Points, in no order, along strands that fork and pass close to each other.
In the rows, zero is written as 128.
Two points are linked if the straight distance between their rows is under 197. Some points are linked to none.
k277: [126 145 145 175 111 127  76  93 132 163 152 208 125 143 109 156 136  37
  53 140  99 161  94  75  91 110 143 136 159 151 139  63 118 128  58  99
 110  93 183 138 104 109 128 125 127 128 113 111  54 108 134  85 154  77
 161 108]
k738: [113 145 111 161  76 176 193 169 133 132 134 100 179 102 157 146 109 157
 180 103  99 122 119 121 210 106 111 126 149  93 164 168 122 127 138 176
 109 101  96 132 152 153 181 114 139 137 110 116 184 101 107 153 116 150
  79 122]
k308: [152 128 139 108 171 136 106 140 101  98 131  66 121 144 136  90 167 122
 195  93 151 160 121 141 137 132 130  81  68  64  91 143 154  94 188 141
 159 147  91 132 101  86 109 118 128 147 159 152 149 181 174 138 121 115
  81 145]
k537: [109 138 141 109 104  80  69 141 123 140 120 158  90 134 131 175 114  70
 119 115 170 101 135 106  87 116 125 117 164 100 151 120 105 109 124  97
 131 145 166 113  98 150  59 131  94  83 110  97 102 120 138 152 149 123
 133 151]
k810: [ 95 186 121 102  94 154  94 173 166 115 181 106 105 161 159 131  66 137
 151 110 148  93  87 144 137 104 156 157 174  68 185 185 151 108 147 122
 137 118  66 113 134 157  93  94 151  66 117 128 156 132  85 183 160 101
 125 186]
k218: [141 158  81 129 172 147 136 147  82 115  96  64 113 144 142  85 126 156
 155  79 163 171 127 123 178 182 150  88 134 125 100 146 126 133 172 179
 144 131  97  81 153 196 147 123 129 122 186 130 187 138 112 160  99 113
 143 114]
k971: [ 93 155 119 153 115 131 160 136 100 142 106 121 123 148 193 107 132  89
 127  96 154 124 123 154 118  89  75  97 143 137 104 164 106 133 105 129
  80 112 161 132 126 179  93 187  94 115 152  90  65 101 174 136  84 149
 158 105]
k702: [117 141 126 113 169 144 118 126  99 141 140 131 120 108 167 130 166 136
 143  95 167 115 153 178 139 105  86  93 122 105 125 131 141 111 147 139
 151 147 142 106 137 176  85 165 141 107 156  99 129 128 120 150  91 119
 137 138]
k740: [145 102 153 121 185 102 104 119 167 153 127 187 166  88 111 162 184 112
 153 127 142  99 160 143 132  96  91 123 106  92 167  76 108 121 168 117
 130 140 158 151 121 120  95 219 146 129 173 133 105 156 160  84 125 112
 109 105]
k233: [112 112 172 136 110 165 127  87 108 118 163 119 125 124 100 159  90 187
  64 169 106 112 147 111 109 135 198 162 162 169 193 112 114 122  66  83
  88 123 171 169 131 131 141  85 118 169  84 134 152 138 132 120 138 157
 170 126]
k119: [174 111 102 116 136  99 127  88 161 100 105  58  96 134  73  59 129 192
 139 157 162 123 119 174 125 160 192  66  63 140  68 105 117 167 154 143
  91 106 108  85 140 150 157  74  55  93 130 204 153 143 125 142 161 130
 105  93]
k447: [127 144  99 106 134  78  83 161  99 155 103  65  90 152 103  97  99 125
 155  96 161 137 138  83 138 161 108 108 128 132  81 178 146 135 163 138
  96 147 102  93 173 153 118 132 126 102 149 112 107 126 122 182 134 156
 119 156]
k700: [ 99 173 105 120 124 162 138  99 135 106 117  84  95 172 195 149  73 127
 136  90 105 146 112 142  95 105 160 189 207  97 194 149 182 101 168  98
 147 125 125 126 143 148  79  88 172  43 119 183 182 164  61 160 133 144
 136 158]
k214: [174 103 137 123  77  90 148 175 137 164 158 167 174  91 166 133 109 164
 129 110 120 107 115 119 158 115 135 146 127 161 152 158  84 147 132 150
 125 140 125 159  95 138 143 106 127 125 165 100 154 105 136 123 160 127
 128 130]
k556: [186 129 108 145 156  50 118 140 145 150  96 137 105  92 109 144 163 112
 143 120 152 152 135 142 138 142  99 110  61 149  47  98 113 122 173 205
 149 111  73  85  89 101 156 152 165 121 148 117  96 156 179 121 135 125
  79 131]
k220: [140 133 113 121  95 121 123  99 126 104 158  34 117 134 141 118  77 160
 130 118 141 144 102 116 146 119 136 153 158  82 167 184 161 131 125  97
  96 161 120 116 118 142 114  72 105 107 105 170 147 128  79 155 170 165
 135 149]
k242: [158 131  86 131 137 104 154  87 154  72 105  56 111 120 117  84 114 198
  95 139 117 155 114 145 125 154 129  98  91 147  82  85 123 145 124 149
 109 114 107 102 109 144 150  56  48 133 136 226 158 139 104 144 159 117
 103 108]
k947: [107 148 119 169 112  93 134  83 121 154 114 196 132 106 134 150 172  31
  62 102 109 154 103 107 119 108 107 143 168 201 110  72 127 135  84 114
 115 115 163 167 120 117 156 167 146 141 157  93  37 115 148  59 116 133
 142 110]
k804: [116  99 148 140 122 106 113 119 119 111 149 125 142 141  85 141 126 157
 107 138 121 133 136 113  95 149 177 145 174 171 189 118 126 151 125  86
 115 161 152 173 144 110 131 131 142 166 107 125 132 105  91 108 157 164
 169 133]
k998: [152 105 157 129 116 167  79  57 166 104 176 122 124 107 116 191 104 155
  53 152 104 118 174 108  95 159 202 169 153 158 186  74 101 124  47  90
 110 166 173 141 135 124 131  71 119 132  64 162 161 148 100 123 168 130
 151 135]
k258: [128 127 124 101 141 108 119 141 137 135 168 121 151  96 124 127  83 124
 159 142 146 122 125  94 144 142  65 135  97  97  60 104 122 101 104 130
 160 131  95  75 108 115 110  82 137  89 129 139 148 179 104 144 148  63
  87 162]
k749: [108 162 187 129 110 141 126 113 107 148 121 163 101 162 149 153 104 183
  66 119 163  99 136 152 119  87 164 164 164 149 177 141  96 144  89  82
 113 110 130 180 132 187  83 111 100 117 137 118 154 107 175 126 130 144
 167  85]
k70: [153 145 138 116 165 139  88 149 121  96 126 114 108 142 103  75 163 149
 178 112 173 147 149 133 110 150 168 105  74  99 100 168 130 112 196 146
 140 140  83 144 166 124 114 143 148 163 154 154 147 138 158 155 111 140
 108 135]
k379: [140  88 113 127 117 140 196 121 114  79  77  93 114 113 123  93 181 186
 111 124 123 152 123 155 143 138 176 108  90 140  88 128 123 136 150 198
 143 116 143 125 107 114 161  96 117 139 115 163 151 132 142 137 112 161
 131 117]
k465: [127 122  77  97 141 116 104 183 128 120 111  87 135 117 164 121 142 166
 188  98 141 148 132 127 190 137  77  78  95 109 128 129 128 125 201 143
  86 122  84 148 149 169 110 146 110 140 198 169 147 151 119 144 132  97
  85  74]
k292: [102 129 154 165  83 162 162 155  97 146 165 150 184 155 147 127 108  78
 134 142  69 119  86 116 115  78 102 137 133 121 126 142 144 115  72 109
 107  97 153 165 114  67 139 150 121 144 106  83  78 102 135 113 111 122
 139 145]
k471: [105 129  84 118 124 182 183 128 131 114  81 101 123  99 174 123 135 123
 138 112  60  99 106 141  84 151  98 149  95 190  97 131 151 126 134 161
 125 149 145 136 141  70 136 133 148 132 119 136 122  91  76 151 110 164
 107 132]
k790: [109 113 157 107 184 166 134 100 123 134 142 145 164 122  81 134 185 128
 145 115 111 134 175 108 131 135 118 147  86  49 122  74 133  97 142 150
 186 113 139 145 136  79 129 160 180 132 128 146 139 186 156 101 111  84
  89 105]
k975: [155 121 153 138 156 104  91 101  82 107 168 120 168 143  77 124 149 160
 147 125 125 175 137 102 166 153 162 132  96  66 124 134 132 131 129 142
 138 112  89 143 107 121 164 116 122 200 132 131 138 167 152 111 137 117
 147 148]
k974: [173 137 157 140 125 174 136 139 122  78 138 111 127 129 124 123  81 176
 140 146 113 116 132 144 126 133 202 132  82 103 127 152 128 135  72 161
 134 106 108  92 106 113 158  66 104 129  89 143 180 123  90 191 130 147
 105 161]
k867: [ 79 143 124 142 138 116 117 137 124  93  88 154  88 145 100 115 178  63
 111 160 128 163 140 127  94 126  93 109 101 144  44  90 133 115 123 150
 118  77  92 136 140  96 133 181 156 175 125 144  54 128 184 122  89 128
  99 122]
k259: [169 118 130  99  85  78 108 142 107 144 145  52 124 152 115 118  84 170
 146 100 139 129 102 107 175 146 174 132 139  63 152 167 144 146 134 121
 112 120 102 107  98 172 128  71 104  96 130 113 141 154 114 138 174 152
 163 129]
k62: [123 131 102 127 119 101 175 111 104 151  81 106 134 117 161 122 146 145
  79  74 132 140 146 106 156 123 154 152 158 177 118 161 116 133 134 163
 133 129 162 107 123 178 164 113 140 117 148 107 139 118 142 137 111 169
 161 132]
k102: [120 123 122 123 120 161 191 134 113 104  86 121 118 110 186 109 104 129
  82 116  75 117 100 143 111 105 151 159 111 176  95 133 139 121  82 152
 155 127 169 137 115  86 148  86 133  99 112 129 146  96  91 158 112 170
 126 158]
k967: [161 141 147  91 119 116 100 173 117 118 175 128  81 168 145 103 120 171
 121 133 203 132 128 164 181 109 181 103 133  99 164 198 116 126 148 134
 109 155  93 162 158 187 114 104  86 124 140 137 106 106 136 137 130 157
 171 113]
k873: [189 121 129 126 116 127 129 175 100  91 120  88 104 142 134  97  96 163
 174 118 140 136  93 166 137 127 210  85  89 101 106 141 140 145 124 195
 124 114  98  77  97 133 130  64  98 104 143 100 170 110 102 171 134 138
 132 125]
k139: [ 75 142  53 126 110 181 187 145 116 107  83  80 144 110 185 115 100 127
 145  87  87 122 101 120 131 152  76 122 129 192 107 149 123 135 135 148
  84 110 123 122 140 144 154 144 107 153 120 157 143  86 100 168 117 125
 109  96]
k899: [ 98  88 132 123 104 124 180 117 114 163  89  77  92 125 143  88 121 157
  93 121 141 105 124 138 133 123 171 143 187 189 133 177 111 143 165 102
 108 141 175 134 155 169 156  95 121 111 123 134 152 112 133 129 130 179
 198  95]
k234: [113 150 176 149 108 172 136 135 159 187 197 163 196 180 114 142  88 153
 111 147 156 110 122 143 143  99 130 157 155 117 191 174 127 116 144 107
 161 161 120 135 141 100 153 150 135 114  82 119 151 115 157 104 130  99
 169 185]
k461: [148 125 110 158  90 133 130 122 157 158 131 201 138  80  87 124 150  64
 100 189 117 130 149  95 113 159 100 166 117 225 124 114 157 146 176 143
 173 124 148 123 150  74 188 176 166 147 126 119  60 127 167  66  77  94
 108 160]
k215: [137 154 114 196 110 148 124  77 151 171 121 208 140  88 119 153 149  31
 101 140 125 128 129  98 106 151  87 161 158 243 138  80 139 142 114 117
 142 128 175 132 158  99 158 198 153 132 142  67  44 123 159  52  85  83
 130 115]
k612: [182 127 126 143 178  45 106 155 131 141 118 160 110 113 138 131 150 107
 142 112 171 150 141 122 155 118 131  95  85 112  93 119 104 116 149 170
 153 133  95  86 100 150 144 138 134 141 183  71 117 131 171 144 112 129
 142 146]
k382: [188 131  80 123 168  78  96 155 124 112 149  71 104 110 138  95 135 159
 127 100 185 179 121 139 159 131  99  70  79 109  90 130 106 110 174 152
 116 134  77 123 124 175 112 103  75 146 194 184 135 154 150 142 147  89
 115  98]
k722: [110 151 188 145  84 174 149  90 112 166 143 142 122 132 145 178  83 172
  83 100 129 112 129 118  80  88 183 197 181 163 207 141 102  94  79  76
 114 134 166 185 156 120 101 119 132 113  92 137 168 129 143 130 142 148
 171 132]
k747: [160 130 100 120  93 123 111 111 136  78 103  81 102 152 125  91 108 172
  90 154 125 146 139 124 144 143 125 111 110 109  84 138 107 138  72 128
  63 105  84 119 121 207 173  47  45 165 114 175 142 124 156 153 150 130
 114 105]
k61: [ 85 121 122 136 137 173 189  71  95 146 106 106 126 137 172 139 110 165
 140  80 134 131 120 171 126 120 106 139 180 122 153  96 111 141  92  80
 116 122 144 131 136 196  94 131 130 119 157 106 152 156 103 120 114 119
 177  55]
k862: [137 116 124 122 106 152 131 133 139 142 100 160 144  78  94 143 199 105
 123 125  98 120 169  95 120 164 107 169  97 170 132 108 141 139 196 170
 128  98 142 133 135  71 161 200 194 152 127 119  71 145 196  85  75 110
  95 141]
k237: [141 134 139 128 160  78  81 118 152 102 124 125 126 129  92 125 148 144
 127 147 122 156 118 123 114 140 131 114  59 140  42  87 138 127 145 124
 117 132  94 126 116  65 126 111 125 152 137 189 125 152 120 123 185 118
  65 141]
k617: [120 134 124 104 172  94  95 112 131 107 133 141  81 149 155 116 146 137
  82 109 190 131 114 175 120 108 114  87 156 114 148 121 102 131 137  68
 124 160 125 151 121 204  65 120  79 131 179 162 140 112 126 120 130 122
 162  92]
k778: [134 122 155 134 112 163 117  89 179 116 168 174 146 117 129 168 107 132
  81 142 108 140 147  89  80 126 168 167 180 195 179  71  78 120  70  78
 136 164 184 184 159  61 138 101 132 134  80 138 184 133  86  81 171  93
 162 157]
k161: [156  99 155 126 109 167 119 186 147 118 148 173 168 126 102 104 134 153
 159 171  98 124 131 128 103 124 171 150  88 135 144 152 133 132 184 153
 141 133 131 132 121  49 145 141 138 158 106 126 143 107 149 131 151 119
 121 160]
k500: [ 85 144 116 129 130 149 164 109 110 129 101 147 123 138 162 125 153  72
 114 114 130 136 132 129 109 127  58 113 114 162  58 129 136 122  88 134
 121 126 139 127 126 120 118 183 151 143 125  87  75 114 149 136  84 125
 139 130]
k756: [114 132 135 117 197 118 132 122  86 126 106 121 126 142  96 130 171  99
 142 122 104 135 172 121 142 151  92  91  94  71  77  79 162  90 118 145
 182 121 127 108 133 111 127 151 166 144 126  84 120 160 155 126  80 123
 112 145]
k165: [126 129 161 107 114 121 103 143 120 104 141 145  87 151 161 117 124 163
  84 155 170 110 127 179 143  82 140 110 133 106 144 167  99 139 100 103
 100 121 140 154 123 194  90  98  60 128 147 131 122  99 154 133 128 137
 147  98]
k222: [131 132 137 123 129 103  78 139 141 185 118 181 122 175 116 188 130  65
 120 104 138  87 130  99  93 119 107 115 185 136 213 118 110 115 131  90
 158 158 169 124 123 119  74 184 126  62 111  66 102 123 140 115 135 100
 140 137]
k768: [141 108 166 120 160 118 108  85 151 107 155 190 144  97 114 165 194 136
  91 149 124 135 134 174 113  77 126 121 122 100 141  57 119 111 111  97
 135 122 158 163 104  96  86 144 128 150 128 141 110 132 138  78 147 107
 114 100]
k449: [103 130 130 128 173  72  86 130 149 113 107 111 112 127 118 142 123 115
 135 132 126 138  96 108  96 158  82 120 126 167  76 113 126 132 134  98
 109 181 117 129 133  90  98 122 140 122 154 161 135 126  70 126 173 139
 103 122]
k510: [120 153 118  94 116 120  80 153 118 107 173 110 113 132 122 117  66 141
 179 131 156 111 116 111 139 143 125 124 126  64 132 168 117 111 113 123
 141 109  57  84 120 169 100  76 124  96 138 126 166 151 105 184 146  59
  94 187]
k718: [ 94 106 122 118 158  89 124 143 118 123  91 107 109 130  42 124 132 127
 152 150 130 116 137 114 142 157 110  65 131  49  91  74 115 132  99 119
 144  76 105  94 137 176 114 115 109 140 122 123 125 129 131 125 121 139
 100  66]
k180: [107 138 135 164 134 116 104 117 161 184 151 184 134  82  99 157 115  73
 149 164 174 106 125 113  91 150  42 141 137 168 103 106 107 135 123 111
 108 149 144 135 147 102  97 210 154 123 128 115  53 147 150  93 130  95
 107  80]
k405: [130 101 123 133 116  92  91 126 165 136 136 178 108  55  83 154 151  76
 117 182 170 118 127 130  93 140  83 140 133 185 107 127 120 137 134 125
 134 153 149 136 134  63 112 166 132 125 121 158  83 120 133  99 157 118
  69 117]
k550: [139 104 106 115 114  49 162 145 165 144 107 160 130 110 129 117 167  54
 127 165 120 131 161 130 143 108  97  97  73 141  73  95  90 113 106 204
 175  90  74 110  87 128 171 168 157 113 115 107  69 125 191 114 101 114
  73 147]
k727: [145 113 133 113 166 114 137 125 161 163  95 180 151  96 132 158 201  76
 134 130  86 103 162 119 149 116  89 133  71 119 122  67 129 127 167 150
 136 107 146 130 105  90 142 228 166 124 150 103  81 162 181  70  89 103
  92 133]
k282: [104 148 100 123 130 143 156  97 110 107 173  45 128 139 176 104  99 139
 154 110 147 150 110 167 181 101  92 115 179  59 181 162 185 103 166 126
 135 145 122 116 112 146 105  91 140  92 147 147 147 141  79 137 118 156
 121 136]
k146: [137 114 164 125 141 104 141  96 113 113 183 122 176 130 111 141 130 178
 131 136 100 130 150 118 156 124 112 144 120  41 164 121 121 126 101 128
 154 102 122 177  99 138 138 113 119 151 134 132 148 158 131  98 129 125
 137 122]
k782: [116 130 114 119 179 131 100 108 111 168 116  73 103 125 141 173 144 107
 140 100 123 129 151 143 122 163  79 106 135 147 147 123 187 144 156  69
 114 203 133 125 154 116  93 192 194 134 119  78 118 127  95 121 107 155
 134 123]
k384: [112 188 146 132 104 171 117 126 163 117 151 119 116 162 148 179  52 136
 120 110 101 121  96 129 110  93 165 206 171  88 217 177 161 104 142  93
 152 117  99 134 144 129 110  86 169  61  66 172 181 157  89 187 157 132
 130 173]
k538: [120 155 132  92  72 111  83 187 126 163 132 146 111 161 150 170  99 109
 138 108 136 109 107 100 118 111 144 146 158  91 169 189 138 108 154 126
 133 106 122 117 135 174  79 123 122  74 120 110 121 131 129 175 159 128
 139 169]
k457: [104 125 133 157 107 117 132 107  84 154  90 151  83 147 153 111 141  76
  80 106 169 147 108 133  83 106 136 140 185 150 114 175 112 141 110 101
  91 129 179 137 125 166 102 157 102 114 129 119  65 116 183 114 107 170
 176 103]
k240: [ 98  97 104 111 151 128 163  92  91 152 120  87 149 116 110 161 123 124
 145 102  86 113 139 114 135 158  83 148 141 129 132  87 173 133 106 108
 134 152 168 128 143 117 119 153 177 135 118  84 110 153  96 122 118 153
 134  86]
k692: [ 91 142  81 112 120 146 154  94 125 105  75  56 108 138 158 114  67 177
 143  99 102 145 113 107 105 149 161 185 185 133 160 148 127 137 167 103
 110 118 136 110 164 186 116  85 140  84 143 186 196 152  68 160 135 136
 165 124]
k134: [132 135 168 112 179 179 117 136 120  77 147 152 125 143 121 107 124 141
 135 153 106 113 150 143 106 133 158 131  84  99 104 133 140 105  89 140
 171 138 135 103 111 102 121  93 130 138  93 123 169 120  97 179 125 119
 120 174]
k839: [123 144 137 111 170 143 138 129 103 102 147  64 129 149 148 111 142 132
 206 115 134 141 140 166 169 109 121  81 117  22 162 143 183  98 184 127
 173 151 114 139 111 112 101 123 156 130 145 114 144 167 123 127 109 162
 106 138]
k121: [143 121 137 123 148  90  77 124 142  82 140 142 102  85  76 111 160 166
 146 158 192 133 164 135 107 141 148 130 104 146 126 149 126 141 172 144
 132 144 123 147 148 133 111 160 154 157 140 164 119 121 137 133 141 155
 111 118]
k574: [130 127 156 128 107 162 165  83 127  92 190 125 175 120 128 151  79 176
 134 140 101 136 130  96 141 116  99 178 139  95 174 133 133 106  77  87
 136 122 137 162 130  77 147  93 130 164  86 143 150 155 104 116 139 104
 136 139]
k667: [150 139 139 130 153 107  73  93 138  70 154 114 144 161  94 117 120 167
 143 145 110 153 139 119 124 172 178 136  96 144 105 118 134 150 113 104
 101 144  97 129 113 115 148  85  91 183 136 165 162 155 105 123 173 137
 125 155]
k208: [104 116 131 154  89 115 102 138 133  81 127 192 105 110 107 122 175  69
 103 179 112 161 124 134  93 101 124 149 102 176  86 112 137 135 133 132
  95  77 108 147 109  94 157 142 119 189 128 167  52 112 170  98 140 110
  97 141]
k856: [115 155 116 139 109 196 157 115 138 167 118 144 148 122 164 141 113  82
 120 102  53  94 109 114  92 157 107 168 151 207 140 133 162 127 120 108
 107 161 160 152 158  59 142 151 173 148 110  67 112  88  86 132 109 157
 135 143]
k327: [113 119 115 103  90 143 166 135 135 130 105 177 126  91 150 120 108  94
  75 106  99  76 103 122 100 105 130 157 123 171 102 115 113 103  40 147
 156 100 166 129 105 129 111 107 135  86 105 108  96  99 118 156 120 137
 114 128]
k230: [111 122 128 140  97 192 174 183 114 126 105 140 171 105 127 146 131 141
 167 124  97  84 125 118 140 128 123 114 128  85 150 142 128 126 112 181
 154  91 127 113 144 118 150 133 145 129  88 106 159  88 106 168  96 143
  73 113]
k75: [152 171  99 144 154 165 165 114 110  95 111  67 134 113 162 114 124 165
 186  86 138 160 131 119 143 162 134 129 100 141 112 152 140 135 182 191
 154 143  85  81 139 129 167 120 160 131 151 129 209 142  86 167 108 112
 116 147]
k849: [ 86 126 113 115 138 128 143 148 110  88  73 109 110 169  78  93 100 137
 165 135 129 127 114 117 118 171 130 110 148 116  93 126 116 153 109 100
 127 100 108 119 154 173 109 106 105 155 137 137 162 111  98 163 129 141
 120  85]
k273: [ 94 175 184 170 100 174 159 136 129 211 161 152 193 190 151 152  75 106
 119 119 106  98  95 116 139  67 100 169 166 131 172 167 118 107  94 102
 122 114 142 149 141 110 111 158 137  95  92  92 111  99 162 112 132 130
 143 150]
k232: [165 107 135 128  83 134 205 163 156 201 147 164 220  88 169 132 131 131
 153 136  99 108 131 135 163 101 120 139 104 148 107 150 106 141 128 182
 136 115 128 140  85 104 172 154 128 117 130 103 142 132 162  99 121 116
 115 145]
k605: [143 117 132 140  86 129  99 116 180  95 152 193 130  99 131 141 174 105
  88 199 111 154 128 142 114 111 152 147 108 185  85 111 105 132 122 110
  92 131 117 142 101  87 168  98 101 182 118 207 123 118 138  80 170  97
 114 161]
k63: [155 136 173 121 163 182 108 110 132  96 181 129 121 132 171 127 137 131
 138 156 127 128 141 167  86 125 167 134 113 119 140 155 158 115 127 111
 172 194 130 144 118  66 121  97 135 111  91 157 182 109  77 140 136 132
 138 193]
k99: [116 149 143 181 135  95 124 126 138 173 143 202 145 135 127 136 117  58
 168 130 131  98 115 109  97 123  79 137 149 133 150 123  72 132  93 114
 100 106 155 141 109 150  92 206 109 124 149  77  37 133 152  95 111 114
 134  94]
k200: [144 126 140 126 135 112 140 140 107 121 150 111 149 120  98 128 129 110
 162 132 127 142 140  97 145 143 106 105  70  61  60 117 135 101  79 195
 181 113  90  82  97 101 152 113 130 119 102 110 128 161 150 151 116  92
  91 164]
k511: [164 143 153 139 111 166 120 172 181 123 171 138 146 138 145 104 115 136
 163 165 136 133 112 171 105 115 161 148 110 127 146 190 140 119 201 130
 133 184  95 129 138  75 146 123 143 134 103 139 179  76 102 146 159 144
 133 188]
k504: [149 122 142 146 111 129  95 109 170 102 160 196 144  74  93 149 152 104
  96 191 145 146 142 113 102 142 167 135 144 201 146  94  99 152 117 122
 114 155 154 145 131  52 164 107 123 148  99 170 162 121 109  70 175  86
 141 161]
k463: [ 99 131 113  92 150 124 126 100 121 129 125  82 114 153 174 136 124 169
 104  88 164 124 101 182 155  97 107 109 182  94 172 127 133 127 129  62
 146 142 116 135 127 229  65 127 109  90 192 140 157 161 114 114 114 106
 186  90]
k675: [128 111 105 123  97 203 156 134 171 179 127 211 152 115  83  98  95  83
 121 195 111 105 125  97  80 161 110 168 124 207 122 112 157 122 139 129
 155 141 176 112 151  58 167 168 162 134 102 113  92 100 132  98  73  85
 137 149]
k78: [115 155 183 178 127 173 125 116 115 182 177 179 180 159 122 152 140 132
 122 134 140 126 166 121 118 101 114 151 181 179 208 132 130 128 150 108
 141 144 154 147 183 118 148 200 162 141 116  89 114 110 155  71 101 102
 171 168]
k37: [102 108  80  95 146 113 174 131 108 153  86  89 150  78 143 168 148 128
 158  91  87 107 131 108 174 160  70 109  96 132  96  96 158 151 123 166
 123 103 127 111 116 140 139 161 155 130 118 111 115 155 114 128 105 140
  89 107]
k938: [124  92 146 125 123 182 153 147 148 141 139 195 186 111 104 121 129 163
 124 157  92  80 136 113 108 119 132 143 104 125 175 126 107 117 131 164
 168 103 166 144 124  87 130 143 151 140  90 111 123 117 133 121 110 107
 103 110]
k68: [108 113 163 152  98 142  89 134 100 126 162 164 151 163 103 140  98  69
  66 162  69 121 109  86 108 120 155 144 126 143 135 113 130 127  37 105
  87  90 156 142  94 102 142 103 103 155  82 119  71 117 141 122 131 115
 150 143]
k251: [159 113 111 109 114  63 124 174 121 140 140 111 147 130 165 140 122 158
 138  97 129 132 101 130 182 114 118 114 120  80 147 138 122 151 133 146
 113 141 107 129  98 168 119  92  94 107 186 104 140 138 103 130 149 131
 142 121]
k124: [138 123 123 141 161 101  87 126 118 188  91 137  98 154 123 194 147  64
 112  91 132 109 154 119 113 162  85 101 181 148 199 107 157 152 139  57
 107 181 142 134 143 119 106 218 156 109 135  47 107 125 131 105 110 155
 155 129]
k143: [102 112 134 124 157 101  80  86 132 115 136 125 107 142  95 162 128 115
 100 119 144 142 127 104  80 156 125 147 170 150 135  84 127 131  94  69
 131 185 144 151 142  99  92 133 144 130 120 156 148 136  85 110 170 128
 147 117]
k707: [152  95 100 122 125  82 103 120 112  99 149  97 107 137 123  91 157 164
 103 139 150 175 133 148 158 124 110  83  92  98  86 141 123 124 124 127
  81 123 105 144 119 160 137  99  48 171 144 185  96 133 174 125 138 124
 134 119]
k893: [157 126 129 117 148  57  59 159 112 136 112 124  73 186  67  87 121 117
 150 130 168 139 141  99 136 164 175 109 130 135 109 161 151 153 159 105
 124 154 117 101 147 139 119 120 106 123 145 103  93 121 142 151 144 180
 150 151]
k577: [128  94 139 129 155 115 142  73 131 145 145 155 123 122  90 140 139 140
  54 160  85 122 125 155 131  98 148 127 136  78 129  34 124 130  52 105
 126 100 174 145 101 136 115  96 116 136 105 111  96 123 122  92 147 135
 152  76]
k502: [141 153  94 164  82 167 168 174 123 126 132  84 151 146 189 106  94 139
 180  91 129 170 108 115 182 109 121 131 133 118 116 192 123 113 145 178
 130 115  67  92 136 150 193  97 124 130 144 122 196 108 104 167 127  95
 110 155]
k74: [143 129  92 121 135  62 133 148 119 115  80 105 111 146 150  98 144 105
  75  97 136 174 126 114 149 122 139  99 113 148  63 129 107 134 121 178
 142 122 113  81  93 183 148 106 110 110 163 120 120 116 156 165 128 134
 148 140]
k733: [135 158 123 143 101 196 160 143 177 194 132 163 161 124 137 129  92  84
 123 150 107 104 133 119  99 143 114 170 151 196 129 166 150 134 162 105
 126 188 145 109 161  73 157 164 171 124  93  95 142  82 106 117 110 125
 148 191]
k265: [114 115 128 114 155  79 134 116 136 125 120 133 121 112  78 131 154 131
 103 177  88 105 151 121 145 126 131  85 114  34 104  50 104 124  60 151
 143  78 127 102  85 143 138  99  96 139  88 127 100 123 136 116 140 136
 106  91]
k788: [ 99 126  91 118 128 159 170 126 123  65  86  50 128 163 129  83  82 182
 176 125 130 134 110 129 155 163 141 117 186 121 148 136 128 160 147  99
 125 105 101 110 170 179 139  83 121 114 154 170 204 131  59 148 115 134
 140  80]
k872: [119 107 117 102  90 145 175 185 142 146 103 146 179 101 161 144 153 105
 180 120  79  97 136 116 144 118  82 108  95 106  90 123 114 130 125 174
 142  93 112 121 111 124 148 158 133 120 124 110 129 124 147 131 105 107
  76 128]
k793: [132  94 132 108 183  53  95 161 120 124 103 144  68 150  52  86 120 123
 159 166 168 100 146 123 171 145 160  83 128  87 135 109 120 143 148  99
 144 122 112 102 160 179 116 133 114 135 152  91  98 142 146 138 127 164
 151  90]
k664: [125 113 162 139 153 150 144 143  78 131 116 130 141 142 120 113 191 156
 111 130 108 139 157 170 140 105 153 123 128  96 141 143 164 128 173 143
 138 129 149 154 143 108 145 157 168 159 136  87 126 111 153 119 100 178
 153 137]
k284: [116  73 123 140 135  96 115 121 108 140  95 117  69 133 115  95 162 100
 100 145 171 125 108 155 115 133 142 119 183 174 127 168 129 157 157  81
 101 147 185 142 137 144 126 132  97 142 127 134  97 100 140  99 121 177
 190 102]
k681: [198 107 119 102  95 139 121 161 125  87  98  75  78 155  98  67 147 173
 184 124 167 136 121 165 126 136 215  54  57  88  75 123 142 148 143 181
 105  96  96  96 139 142 142  91  60 127 130 173 152 126 146 151 133 134
 112  83]
k158: [ 73 124 103 138 106 176 196 125 105 157 107  58 150 131 193 138  96 158
 152 102 113 105  97 164 186 106 110 119 182 100 181 137 134 157 127 118
  84  91 143 134 145 197 111 129 121  94 138  97 157 120  93 107 100 147
 154  66]
k561: [118 123 106 123 158  98 109 122 172 107  95 175  86  60 128 138 177 125
 122 154 160 126 145 161 111 120 103 138  95 178 100 119 104 131 183 156
 136 134 139 113 124 121 112 165 147 143 155 170  97 116 138 140 136 136
  76  95]

A fork is a point with three links, a tip a point with one. Leave the first point through the second and follow the links. Name the first fork or tip that comes.
k504; k605 | k550
k550; k556 | k233
k405; k561 | k872
k382; k707 | k230

Follow the links from the first point to the second, and from the first to the third. Name the last point that the two ways share.
k70; k382; k124 | k872
k790; k511; k893 | k810
k749; k457; k146 | k233
k617; k574; k612 | k233
k974; k220; k461 | k872

A fork is a point with three links. Follow the links from the first point to the second and name the forks in between, in order.
k700; k277 | k718 > k461
k121; k938 | k872 > k230
k461; k790 | k718 > k810
k975; k971 | k233
k37; k856 | k810 > k718 > k461
k747; k405 | k230 > k872
k258; k461 | k810 > k718
